Points, in no order, along strands that fork, close into loops and pass close to each other.
In the rows, 128 means zero.
Two points are linked if the straight distance between their rows is under 105. Some points are linked to none.
zazug: [125,  91, 108, 103, 159, 152, 155, 177, 139,  83, 133,  98,  68,  66, 142,
 134, 101, 175, 158, 112, 128, 129,  95]
fim: [ 72, 129, 159,  87, 137, 143, 161, 170, 123, 103, 118,  83,  77, 123, 160,
 117,  95, 155, 144, 125, 150, 147, 126]
Mugus: [161, 101, 153, 180, 134, 148, 131,  64, 154, 158, 136,  92, 159, 160, 105,
 115, 161,  75,  98, 138, 136, 140, 141]
fovi: [184, 132, 106, 102, 142,  93,  82, 157,  81, 144, 179, 202, 122, 142,  67,
 120, 179, 134, 110, 114, 131, 157,  97]
vel: [121,  92, 105, 143, 170, 139, 159, 123,  93,  97, 147, 114, 107,  84, 129,
 105, 130, 158, 168, 142, 120, 129,  56]
dem: [128,  74, 110, 145, 157, 134, 142,  84, 103, 102, 135, 154,  77,  55, 131,
 101, 115, 152, 170, 135, 153, 100,  43]
lapa: [155, 122, 137, 138, 172, 123, 130, 161, 195,  95, 182, 200,  87, 111, 119,
 188, 110, 108,  78, 140, 112,  91, 174]
dere: [194, 160, 118, 122, 120,  79,  85, 150,  75, 158, 180, 210, 171, 167,  74,
 139, 163, 148,  93, 116, 133, 160, 105]
fos: [185, 131, 116, 125, 152, 101, 111, 182, 145, 156, 167, 203, 105, 157, 113,
 123, 193,  99,  33,  87, 144, 148, 124]
tak: [140, 125, 126, 130,  99,  89,  60, 116,  76, 113, 108, 218,  87, 107,  89,
  91, 110, 107, 164, 138, 109,  98,  98]
Kuved: [112, 123, 129, 114,  73, 133, 116, 174,  77, 152, 107,  96, 161, 157, 174,
 166,  59, 187, 163, 151,  83,  94, 188]
zom: [108, 113, 161,  87,  90, 117, 143, 185, 156,  98, 151, 125,  75, 104,  95,
 133,  64,  98, 116, 118, 108, 157, 110]
Riva: [138, 124, 128,  99, 144, 103, 108, 103, 110,  59, 129, 174,  31,  52, 131,
 118,  93, 147, 171, 113, 144, 112,  70]
Dut: [ 78, 127, 159, 107, 137, 170, 180, 152, 127, 114,  93,  64, 108, 128, 152,
 104, 122, 171, 127, 143, 146, 164, 168]
zunop: [136, 101, 169, 157, 138, 168, 179,  90, 193, 100, 120, 125, 127, 119, 120,
 147, 100, 127, 100, 179, 124, 136, 158]
zaf: [ 91, 171, 115,  82, 113,  89, 150, 165, 162, 145, 152, 105, 111, 161, 172,
 126, 158, 106, 147, 120, 149, 117, 139]
dad: [153, 147, 153, 146, 113, 130, 176,  96, 177, 129, 144, 137, 128, 149, 114,
 122, 170,  88,  97, 165, 126, 137, 180]
Vitod: [126, 142, 134, 119, 134, 122, 137, 107, 144,  68, 143, 130,  75, 137, 132,
 133, 135, 144, 166, 154, 149, 123, 143]
big: [150, 116, 126, 116, 166, 122,  70, 142, 160,  86, 144, 184,  29, 100,  94,
 132, 149, 113, 102,  84, 133, 103, 128]
laros: [125, 103, 102, 130,  90, 120,  96, 161, 118, 116, 123, 173,  89, 103, 101,
  93, 106, 107, 148,  54,  86, 123,  52]
nado: [116, 100, 163, 127,  91, 166, 126,  95, 150, 144,  79, 192,  47, 111, 126,
 112,  75, 128, 173, 161, 166, 113, 100]
Fud: [ 38, 166, 136,  46, 136,  84, 135, 206, 134, 164, 147,  63, 112, 108, 198,
 129, 121, 104, 127,  94, 173, 104, 119]
dalol: [150, 119, 126, 146, 155, 123,  76,  27,  86,  87,  97, 117, 168, 108, 112,
 122, 159, 136, 164, 140, 145, 117, 108]
bili: [156, 115, 118, 147, 143, 168, 119,  85, 120, 137, 141, 146,  91, 129,  86,
 121, 155, 126, 162, 137, 143, 128, 119]
gogev: [101, 115, 180, 137, 101, 144, 133, 103, 173, 122, 113, 160,  55, 118, 154,
  98,  85, 131, 159, 131, 178, 105, 123]
bezep: [109,  92, 133, 153,  97, 145, 126, 101, 125, 136,  88, 177,  90, 108, 107,
  95,  96, 124, 169, 161, 129, 119,  88]
Bir: [199, 111, 117, 139, 155, 148, 127,  77, 200,  97,  90, 109, 162, 104, 105,
 167, 184,  77,  78, 121, 138, 140, 155]
nido: [163, 154, 122, 167, 108, 132, 169,  88, 162, 136, 132, 118, 185, 152, 132,
 133, 170,  71,  44, 117, 113, 176, 144]
Pup: [108, 112, 151, 146,  86, 123, 122, 108,  99, 147, 123, 163, 122, 136,  98,
 106,  73, 137, 166, 166,  99, 135, 110]
Dezeg: [139, 121,  88, 145,  96, 118,  91, 165,  96, 169, 120, 140, 170, 169, 136,
 165,  97, 169, 147,  96,  87,  97, 136]
Gulu: [104,  88, 159, 127, 138, 161, 182, 135, 169,  78, 104, 109,  99,  98, 148,
 122,  85, 182, 128, 163, 128, 140, 137]
Ponel: [ 91, 169,  95, 131, 100,  95, 153, 168, 168, 159, 119, 122, 175, 171, 164,
 141, 161, 107, 115, 123, 109, 164, 106]
paza: [179, 115, 124, 143, 143, 151, 104,  53, 167,  86,  67, 102, 152, 110, 107,
 139, 164,  80, 119, 112, 128, 134, 146]
laso: [162, 151, 130, 128, 105,  95,  80, 120,  94, 184, 165, 164, 175, 187, 138,
 160, 135, 124, 107, 136, 120,  84, 187]
rorip: [ 96, 123, 143, 152, 129,  93,  79,  98, 117, 119, 124, 139, 153, 169, 162,
 129, 138, 118, 128, 143, 133,  91, 157]
zug: [106, 115, 155,  64, 152, 171, 175, 207, 174,  98, 150,  93,  85,  80, 135,
 174,  49, 143, 104, 124, 112, 122, 170]
nuv: [133, 137,  95,  82, 118, 112, 177, 215, 182,  87, 141, 140,  94, 114, 119,
 155, 131, 123, 129, 119, 101, 165, 105]
konep: [112, 128, 131, 125, 105,  93,  39, 143, 106, 126, 140, 182, 101, 171, 153,
 140, 112, 121, 125, 113, 115,  77, 130]
supan: [135, 143, 159, 137, 112, 114, 172, 128, 170, 118, 191, 146,  96, 156, 132,
 131, 149,  99, 111, 148, 121, 127, 172]
Mufus: [131, 122, 126, 190, 109, 153, 183, 107, 171, 140, 136, 124, 161, 144, 137,
 126, 123, 103,  74, 136, 111, 171, 121]
giz: [ 51, 171, 137,  33, 118,  86, 117, 207, 118, 156, 140,  68, 113, 119, 152,
 157,  94, 102, 120,  91, 139, 135, 111]
Kofo: [108,  78, 148, 123, 153, 170, 174, 177, 174,  80,  96, 120,  87,  90, 151,
  87,  61, 198, 124, 133, 159, 139, 129]
kan: [121, 132, 103,  81,  94,  67,  89, 163,  78,  98,  94, 137, 138,  83, 158,
 127,  59, 177, 187,  88,  90,  75,  87]
repeg: [159, 105, 117, 146, 159, 147, 125, 162, 181, 110, 155, 220, 113,  80,  90,
 186,  84, 125, 104, 153,  85, 111, 142]
bok: [115, 124, 164, 116, 116, 145, 134, 148, 170, 156, 173, 129,  56, 112, 133,
 111, 104,  65, 141,  84, 143,  97, 157]
nogu: [ 84, 147, 134, 157, 108, 114, 145, 129, 145, 156, 116, 101, 188, 174, 170,
 123, 149, 117,  96, 115, 112, 141, 125]
mebak: [158, 162, 169, 134, 111, 110, 167,  86, 165, 130, 144,  98, 176, 123, 132,
 123, 197,  66,  84, 143, 133, 118, 180]
sunos: [ 96,  89, 184, 119,  99, 120, 129, 155, 145,  85, 137, 124,  70, 104, 137,
 103,  60, 149, 136, 108, 154, 124,  82]
totam: [146, 108,  67, 122,  98, 120, 109, 184,  79, 170, 100, 102, 156, 133, 157,
 180,  82, 206, 150, 114,  80,  74, 131]
Dako: [116, 206,  97,  70, 117,  91, 144, 125, 167, 154, 119,  85, 187, 159, 137,
 133, 196, 115, 129, 135, 155, 144, 162]
Damo: [186, 109, 109, 118, 133, 146, 123, 190, 175, 128, 149, 203,  71,  97,  82,
 151, 120,  95,  81,  85,  86, 134, 127]
kemu: [ 47, 120, 145, 101, 136, 140, 149, 154,  35, 142, 100,  63, 155, 134, 142,
 123,  86, 184, 108, 150, 168, 161, 159]
peza: [ 75, 158,  93,  78, 145, 121, 111, 182,  71, 165, 150,  74, 105, 150, 153,
 150, 112, 145, 158,  87, 152, 125, 116]
bufo: [ 53, 157, 103,  97, 102, 119, 172, 206, 111, 188,  66,  83, 191, 151, 175,
 127, 123, 153, 113, 123, 134, 158, 136]
Vuta: [ 64,  99, 152, 123, 128, 137, 141, 175,  27, 141, 118,  79, 163, 123, 126,
 120,  74, 191, 129, 154, 133, 152, 106]
kosog: [148, 128, 120, 108, 148, 106,  60, 115, 127,  85, 137, 180,  43,  69, 106,
 114, 122, 112, 142,  91, 124, 109,  83]
Depe: [149,  97, 112, 158, 165, 141, 122,  38, 122,  86,  95, 141,  96,  64, 129,
 106, 149, 155, 157, 158, 148, 107,  74]
bufek: [127, 117, 124, 109, 157, 133, 156, 132, 122,  56, 112, 136,  49,  50, 153,
 111,  79, 179, 177, 114, 155, 118,  82]
rif: [167, 106,  75, 192, 151, 174, 151, 111, 166, 122, 121, 145, 135, 101,  98,
 131, 169, 137, 123, 124, 121, 142, 117]
Buno: [ 95, 100,  92, 141, 151, 137, 141, 144,  66, 129, 121,  96, 141,  99, 126,
 102, 121, 176, 157, 121, 120, 138,  65]
dep: [ 93, 101, 160,  96, 146, 161, 186, 212, 166, 104,  98, 101,  74,  88, 162,
  88,  56, 176, 107,  97, 161, 139, 152]
gita: [108, 104, 176, 142, 117, 171, 210, 133, 193,  99, 108,  96, 135, 100, 153,
 129,  95, 140,  99, 171, 118, 136, 176]
tarim: [169, 115, 107, 178, 139, 149, 171, 122, 173, 128, 142, 129, 148, 139, 105,
 141, 153, 114,  93, 158, 103, 167, 118]
Vug: [140, 113, 127, 149, 149, 135, 118,  49,  79,  93, 102,  80, 170, 107,  85,
 113, 142, 121, 173, 143, 113, 149, 103]
vok: [121, 174, 117, 112, 109,  97, 115, 127, 118, 183, 154,  92, 218, 197, 156,
 157, 135, 133, 110, 133, 124, 120, 160]
vumol: [142, 141, 161, 171, 120, 151, 101,  88, 112, 184, 156, 127, 157, 183, 128,
 108, 145, 102, 133, 126, 142, 108, 176]
gibel: [178, 145, 118, 122, 123, 117,  34, 124,  76, 149, 124, 223, 108, 149,  73,
 116, 148, 135, 142, 111, 128,  95, 172]
zel: [113, 141, 143,  99,  95, 125, 108, 151, 184,  81, 143, 164,  38, 104, 133,
 130, 117,  75, 117,  83, 127, 122, 141]
lak: [143,  86,  91, 179, 165, 203, 161, 102, 162, 121, 115,  84, 149,  92, 113,
 144, 148, 150, 131, 116, 109, 136, 103]
Gures: [141, 148, 111, 110, 148, 125, 120,  80,  63, 109, 123, 130, 105, 103, 120,
  99, 118, 148, 226, 139, 134, 109, 123]
Ror: [128, 170, 110, 120, 136, 135, 200, 143, 188, 156, 153,  79, 158, 144, 151,
 138, 198, 105, 102, 126, 135, 134, 147]
Sak: [128, 177, 136, 147,  96, 108, 111, 140, 114, 204, 174, 129, 197, 189, 170,
 136, 147, 109, 101, 111, 121,  74, 172]
kog: [160, 153,  98, 131, 128, 104,  93,  99, 125, 117, 100, 131, 175, 161,  99,
 122, 201, 133, 140, 135, 117, 140, 119]
podi: [156, 138, 124, 125, 129, 113, 141, 161, 170, 142, 178, 176, 101, 160, 128,
 125, 189,  81,  48, 109, 136, 127, 152]
rudup: [147, 135, 122, 146, 145, 154, 193, 125, 206, 145, 127,  73, 176, 118, 165,
 144, 181,  96,  87, 118, 125, 112, 157]
Nof: [112, 125, 111, 142, 108, 125, 102, 109,  78, 125,  67, 117, 195, 120, 152,
 124, 102, 188, 190, 137,  99,  95, 128]
zamu: [121, 194, 100,  96, 126,  79,  99, 105, 163, 133, 101, 115, 172, 186, 150,
 122, 194, 130, 141, 116, 147, 120, 158]
pumam: [ 93, 135, 160, 152, 124,  87,  75, 113, 115, 100, 141, 184,  84, 164, 152,
 121, 131, 107, 129, 136, 143, 106, 142]
ripa: [146, 102, 153, 173, 113, 178, 127,  65, 114, 163,  91,  90, 170, 142,  99,
 116, 102, 120, 145, 144, 125, 151, 129]
gik: [128,  78, 177, 104, 115, 143, 139, 130, 157,  99, 133, 138,  48,  71, 119,
 119,  36, 135, 147, 137, 153, 123,  81]
vose: [142, 132, 115, 117, 119,  88,  30, 145,  78, 121, 128, 210, 122, 164, 120,
 132, 127, 145, 118, 121, 124,  82, 160]
kuf: [142, 122,  78, 134, 137, 133, 133, 169, 105, 145, 182, 130, 125, 146,  91,
 126, 142, 128, 153,  99, 123, 160,  78]
Poro: [144, 120, 131,  97, 100, 129, 137, 135, 119, 110, 148, 148,  48,  80,  76,
 118,  81,  98, 169, 132, 101, 147,  91]
tupe: [ 79,  95,  90, 148, 139, 137, 115, 174,  82, 151, 131,  94, 157, 137, 149,
 115, 107, 159, 144,  90, 133, 134,  61]
dop: [ 69, 114, 171, 102,  93, 101, 126, 190, 143,  83, 140, 118,  82, 130, 136,
  98,  68, 114, 112,  87, 129, 144,  93]
Virav: [127, 164, 156, 122, 120, 131, 161,  94, 122, 144, 136,  65, 188, 150, 147,
 120, 132,  86, 128, 155, 120, 145, 178]
laduf: [ 86, 139, 101, 120, 152, 115, 116, 122, 129, 127, 107,  78, 161, 158, 157,
 126, 157, 161, 149, 108, 148, 128, 115]
nirat: [205, 110, 104, 147, 133, 149,  96,  56, 126,  90,  55, 143, 157, 106,  79,
 109, 195,  86, 131, 117, 125, 155, 133]
teb: [151,  79,  98, 162, 171, 129, 118, 114, 145, 103,  94, 217,  54,  49, 117,
 116, 130, 123,  99, 159, 118, 107,  78]
tepab: [166, 174, 128, 125, 114,  97,  88, 129, 105, 180, 167, 190, 179, 188, 127,
 124, 181, 122,  96, 134, 129, 134, 168]
Rono: [180, 143,  91, 135, 144, 116, 108,  69, 112,  88,  72, 141, 174, 112, 100,
 109, 209, 126, 152, 131, 100, 138, 104]
lepid: [ 87, 117, 151, 116, 119, 136, 140, 171,  48, 136, 141,  89, 129, 129, 114,
 136,  64, 146, 162, 160, 111, 153, 113]
suriz: [ 95, 121,  80, 100, 146,  95,  92, 140,  75, 144,  73,  62, 192, 132, 170,
 168, 113, 221, 153, 142, 118, 103, 117]
siv: [126, 108, 137, 105, 166, 160, 153, 190, 169,  92, 155, 106,  82,  83, 139,
 174,  79, 153, 145, 117, 113, 117, 143]
lanat: [185, 112, 148, 159, 172, 148, 142,  83, 169, 107, 144, 160, 140, 116,  91,
 182, 155, 112,  58, 172, 112, 136, 165]
ganav: [ 91, 123, 133, 123,  90, 137, 142, 166,  98, 120, 113, 126, 110, 108, 121,
  88,  79, 141, 189, 101, 101, 155,  94]
fipuv: [ 84, 148,  93, 114, 156,  92,  75, 118, 114, 122,  92,  83, 179, 163, 187,
 149, 138, 196, 162, 118, 140,  99, 105]
danud: [101, 152, 133, 137, 102,  93, 146, 140,  82, 162, 145,  74, 204, 188, 145,
 163,  92, 135, 121, 160, 103, 136, 153]
zad: [103, 136, 165, 142, 110, 114, 134,  90, 155, 124, 133, 125, 143, 163, 168,
 106, 166, 103, 134, 142, 147, 105, 173]
Pini: [202, 157, 149, 131, 127,  95,  60, 148,  62, 175, 160, 201, 172, 176,  94,
 125, 175, 139,  82, 142, 133, 139, 157]
totim: [182, 119, 108, 143, 157, 112,  99, 140, 116, 136, 168, 203,  99, 147,  83,
 128, 198, 123,  64, 124, 142, 155, 110]
tek: [147, 131, 109, 153, 108, 125,  73, 106,  83, 150, 114, 204, 104, 143,  90,
 102, 119, 138, 150, 127, 119, 115, 129]
por: [ 83, 142, 154, 142, 129, 161, 176, 130,  85, 181, 112,  31, 200, 141, 144,
 147, 115, 105,  90, 144, 120, 180, 150]
fop: [ 98, 155, 135,  83, 130,  81, 102, 129, 122,  74, 140, 114,  81, 155, 159,
 129, 107, 134, 164, 133, 145, 134, 126]
sev: [ 91, 135, 134,  85, 131,  78, 108, 161, 118,  64, 158, 118,  88, 136, 137,
 149,  89, 132, 141, 123, 133, 136,  73]
zuka: [ 89, 154, 118, 114, 143, 156, 143, 120,  71, 188, 110,  19, 199, 137, 139,
 155, 138, 137, 111, 130, 141, 167, 150]
kita: [120, 131, 109, 153, 121, 136, 148, 109, 139, 138,  95,  62, 191, 163, 148,
 134, 144, 113, 116, 114, 124, 174, 108]
tokud: [110, 143, 131, 101, 137, 134, 102, 119,  66,  95, 118, 108,  83,  98, 132,
 108,  86, 156, 227, 128, 145, 117, 103]
voga: [135, 115, 164, 185, 137, 160, 127,  65, 144, 187, 155, 139, 121, 153, 122,
 118, 138,  82, 116, 136, 146, 117, 138]
Til: [ 91, 121, 167, 120, 109,  80, 105, 129,  91,  90, 119, 123, 156, 152, 164,
 138,  81, 171, 156, 160, 122, 116, 110]
Zal: [106, 110, 147, 144, 110, 142, 172, 129,  79, 124, 146, 120, 134, 116,  91,
 108,  82, 141, 159, 186, 121, 151, 103]
sitod: [196, 170,  90, 116, 141, 145, 177, 131, 150, 157, 179,  98, 164, 165, 106,
 142, 177, 125, 110, 129, 139, 184, 157]
zupos: [131, 144, 165, 135,  98, 138, 145, 148, 173, 156, 185, 147,  82, 145, 133,
 110, 134,  62, 113, 118, 135, 102, 167]
gegid: [ 63, 184, 121,  41, 122,  63, 123, 183, 161, 174, 144, 104, 127, 133, 189,
 119, 160, 121, 137, 104, 167,  80, 128]
zumo: [200,  82,  80, 173, 183, 163, 134, 127, 132, 124, 134, 212,  96,  55,  75,
 141, 155, 139, 103, 141, 107, 117, 101]
nubim: [117, 104, 162, 113, 100, 133, 117, 119, 140, 109, 103, 189,  38,  75, 104,
 114,  48, 115, 153, 149, 158, 106,  64]
fedan: [ 87, 177,  96, 100,  91,  92, 177, 191, 133, 180, 100,  93, 190, 165, 169,
 127, 132, 125, 137, 137, 110, 154, 129]
boso: [109, 133,  75, 113, 115, 100, 109, 140,  85, 161,  65,  62, 221, 151, 155,
 167, 112, 185, 140, 123,  92, 130, 121]
nogur: [ 87, 113, 160, 132, 126, 150, 120, 101,  64, 155,  85,  57, 195, 155, 144,
 126,  77, 151, 149, 149, 129, 127, 161]
simez: [151, 126, 124, 149, 184, 132, 123, 132, 208, 109, 151, 195, 116, 108, 145,
 172, 167, 114,  47, 146, 115,  77, 188]
buz: [160, 122, 100, 118, 134, 130, 108,  87,  71, 133, 146, 157, 100, 100,  70,
 106, 159, 147, 193, 145, 141, 119, 119]
kisod: [103, 127, 123, 133, 135, 151, 104, 126,  89, 136, 139, 111,  93, 139, 133,
 114, 101, 146, 198,  99, 156, 121, 120]
nule: [104, 117,  93, 149, 117, 122,  86, 160,  88, 150, 135, 131, 160, 155, 138,
 135, 129, 155, 156,  87, 110, 114,  91]
Goso: [166,  63,  91, 160, 165, 172, 113, 127, 154, 125, 121, 217,  68,  46,  97,
 151, 117, 141, 109, 129, 126,  89,  84]
bep: [202, 154, 102, 117, 161, 164, 177, 111, 186, 148, 184, 100, 157, 135, 124,
 165, 190, 125,  86, 123, 129, 139, 182]
kado: [153, 157, 146, 174, 128, 125, 143,  94, 135, 162, 157, 106, 190, 174, 130,
 139, 164,  84,  73, 127, 138, 150, 139]
nupar: [136, 117, 147, 170, 159, 127,  71,  18, 113, 116,  93, 159, 127, 115, 117,
 103, 127, 135, 153, 149, 150, 113, 125]
tupez: [115, 126, 131, 109,  71, 139, 103, 170, 104, 117, 121, 151, 111, 104, 107,
 103,  74, 106, 171,  63,  93, 141,  77]
pake: [110, 125, 126, 146, 147, 139, 140,  90,  96, 111, 126,  68, 139, 124, 123,
 126, 126, 148, 184, 151, 139, 142, 106]
Noke: [ 81, 141, 160, 102, 114, 109, 134, 169,  98,  90, 104, 108, 125, 138, 170,
 106,  77, 179, 160, 131, 142, 147, 112]
Sila: [204, 133, 149, 157, 163, 119, 145, 104, 175, 121, 154, 171, 143, 143,  98,
 142, 197, 102,  27, 173, 129, 154, 182]
nulup: [ 91, 122, 165, 169, 125,  83,  94,  88, 111,  84, 106, 144, 152, 145, 143,
 125, 120, 160, 136, 161, 137, 115, 116]
Vem: [182, 117, 123, 173, 141, 163, 151,  91, 204, 123,  96,  73, 168, 118, 144,
 158, 179,  78,  70,  91, 129, 129, 155]
Noduv: [161, 125, 113, 131, 164, 132, 151, 139, 198, 127, 165, 177, 112, 136, 150,
 153, 204,  96,  57, 116, 129,  82, 179]
nesi: [217, 133, 151, 169, 136, 135, 123,  87, 124, 139, 124, 169, 151, 147,  71,
 120, 184,  95,  45, 155, 135, 184, 161]
badef: [128, 137, 167, 142, 127, 128, 139,  79, 168, 127, 130,  93, 160, 135, 158,
 119, 197,  72, 110, 125, 152,  84, 157]
gop: [108, 121, 169, 119, 100, 147, 122, 123, 175, 117, 148, 163,  42, 101, 154,
 122, 100,  89, 136, 112, 152,  96, 153]
godo: [122, 140, 148, 102, 101, 107, 129, 152, 120,  92, 171, 151,  71, 132,  76,
 125,  81, 102, 156, 140, 110, 157, 122]
sefo: [ 82, 119, 149, 186,  96, 116, 116, 127, 151, 154, 135, 178, 144, 169, 179,
  95, 162,  86,  96, 115, 129,  97, 138]
roku: [119, 146, 139, 102, 153, 122, 164, 111, 199,  87, 130,  71, 137, 122, 187,
 155, 179, 137, 119, 156, 150,  98, 170]
Kuvo: [137, 127, 116, 109, 142, 118,  93, 145, 175, 105, 148, 167,  40, 125, 129,
 127, 158,  95, 117, 106, 143, 108, 171]
sare: [183, 102,  93, 141, 149, 141, 127, 154, 146, 110, 151, 210,  79,  76,  67,
 127, 145, 107,  98, 117,  97, 148,  99]
nilo: [163, 108, 148, 163, 155, 170, 155,  96, 203, 115, 147, 160, 129, 117, 118,
 161, 127, 125,  93, 153, 122, 106, 171]
Kel: [100,  99, 169, 150, 123, 174, 140,  79,  93, 137,  70,  50, 191, 135, 120,
 109,  93, 138, 145, 157, 145, 149, 135]
mikuf: [212, 104, 119, 153, 135, 156, 137,  49, 133, 111,  83, 152, 148,  82,  68,
 117, 168, 101, 106, 146, 115, 157, 103]
Teki: [112, 157,  96, 108, 137, 130, 127, 136,  96, 195,  94,  51, 221, 154, 139,
 160, 112, 160, 122, 122, 114, 130, 145]
ruvu: [ 38, 137, 135,  83, 101, 137, 172, 232, 111, 168,  92,  85, 138, 126, 182,
 113, 122, 152,  87, 112, 166, 152, 141]
vus: [155, 112, 130, 156, 162, 132,  80,  22, 108, 101,  63, 179,  94,  72, 109,
  94, 156, 126, 137, 163, 166, 107,  93]
gibas: [138, 130, 126, 157, 122, 158, 101,  82,  97, 171, 125, 104, 176, 166, 116,
 122, 111, 134, 157, 126, 123, 115, 137]
Sikat: [129, 107, 106, 139, 108, 103,  94, 121,  90, 108, 123, 200, 104,  88, 124,
  97, 124, 121, 169, 107, 102, 108,  68]
Lutod: [ 62, 110, 145, 106, 156, 172, 175, 154,  78, 115,  81,  50, 150, 108, 154,
 101, 122, 181,  96, 149, 169, 167, 148]
rivo: [117, 129, 127, 107, 162, 136, 162, 121, 189,  71, 140, 107,  90, 117, 171,
 155, 140, 158, 144, 136, 143, 111, 159]
salat: [146, 105, 131, 167, 143, 154, 115,  96, 136, 160, 151, 173,  76, 150, 114,
 115, 137, 107, 119, 128, 166, 116, 137]
Pes: [107, 150, 162, 133, 116, 106, 132, 107,  99, 125, 138,  98, 170, 171, 126,
 145, 120, 130, 151, 174, 118, 135, 162]
pelan: [109, 112, 132, 131, 111, 145,  96, 138, 106, 172, 169, 117, 109, 159, 121,
 116, 106, 107, 147,  97, 139, 112, 124]
Muto: [ 78, 157, 152,  63, 117,  79,  92, 183, 103, 112, 149,  89, 115, 144, 132,
 154,  80, 118, 144, 109, 117, 130,  97]
Neza: [132, 115,  83, 104,  87, 106, 127, 172, 119, 176, 111,  76, 164, 151, 169,
 185,  87, 193, 135, 135,  70,  91, 175]
Pud: [232, 137, 127, 154, 128, 147, 122,  54, 117, 144,  94, 167, 172, 130,  50,
 110, 180, 112,  96, 142, 125, 181, 132]
mip: [178, 156, 114, 136, 128, 113, 103,  99, 130, 143, 133, 156, 177, 184, 105,
 111, 193, 111, 104, 117, 133, 143, 154]
rut: [ 90, 116, 146, 146, 141, 132, 137, 111, 132, 115, 135,  79, 122, 154, 159,
 119, 132, 147, 140, 140, 148, 140, 117]
soped: [135,  95, 122, 179, 136, 170, 160, 101, 149, 118,  88,  67, 167, 129, 121,
 122, 139, 134, 107, 121, 122, 156,  94]
bazeg: [139, 100, 140,  82, 123, 124, 153, 127,  94,  87, 147, 150,  67,  29,  89,
  98,  71, 108, 178, 125, 102, 123,  64]
sati: [125, 202, 116,  90, 110,  96, 197, 138, 160, 179, 154,  84, 186, 151, 143,
 137, 180,  98,  99, 146, 131, 162, 154]
Sisin: [104, 128, 143, 194,  93, 119, 126, 121, 137, 160, 117, 154, 177, 186, 148,
 120, 142,  94,  85, 119, 103, 130, 134]
rusun: [146, 118,  99, 119, 122, 130,  85, 141, 103, 156, 157, 140,  94, 151,  85,
 114, 141, 118, 160,  80, 134, 123,  88]
zoto: [170, 159,  94, 139, 133, 140, 160, 153, 107, 166, 187, 118, 140, 165,  93,
 129, 150, 139, 122, 127, 121, 178, 118]
vob: [ 79, 192,  93,  77, 119,  62, 112, 136, 152, 144, 123, 120, 155, 177, 169,
 119, 154, 131, 164, 122, 136, 103, 159]
Fuvo: [110, 115, 127,  89, 101, 134, 150, 144,  64, 115, 120, 127,  97,  51,  98,
  78,  66, 128, 193, 115,  99, 138,  78]
pater: [177,  98, 112, 128, 127, 154, 126, 172, 187,  87, 135, 210,  80,  57,  69,
 177,  82, 115, 109, 111,  70, 114, 125]
lizop: [112, 173, 149, 117, 118, 164, 193, 124, 113, 179, 125,  33, 199, 147, 160,
 126, 152,  82,  99, 139, 141, 159, 185]

How many points has the smallest loop of links through each point below? Write - if it is on no loop.
gop -> 23
godo -> 30
Noduv -> -

A tip is a point with one link. Name the tips that can be reached along the links from each point below, in the order of the rows.
big -> zug
sev -> Kuved, dep, teb, roku
bili -> nogur, bep, sefo, ruvu
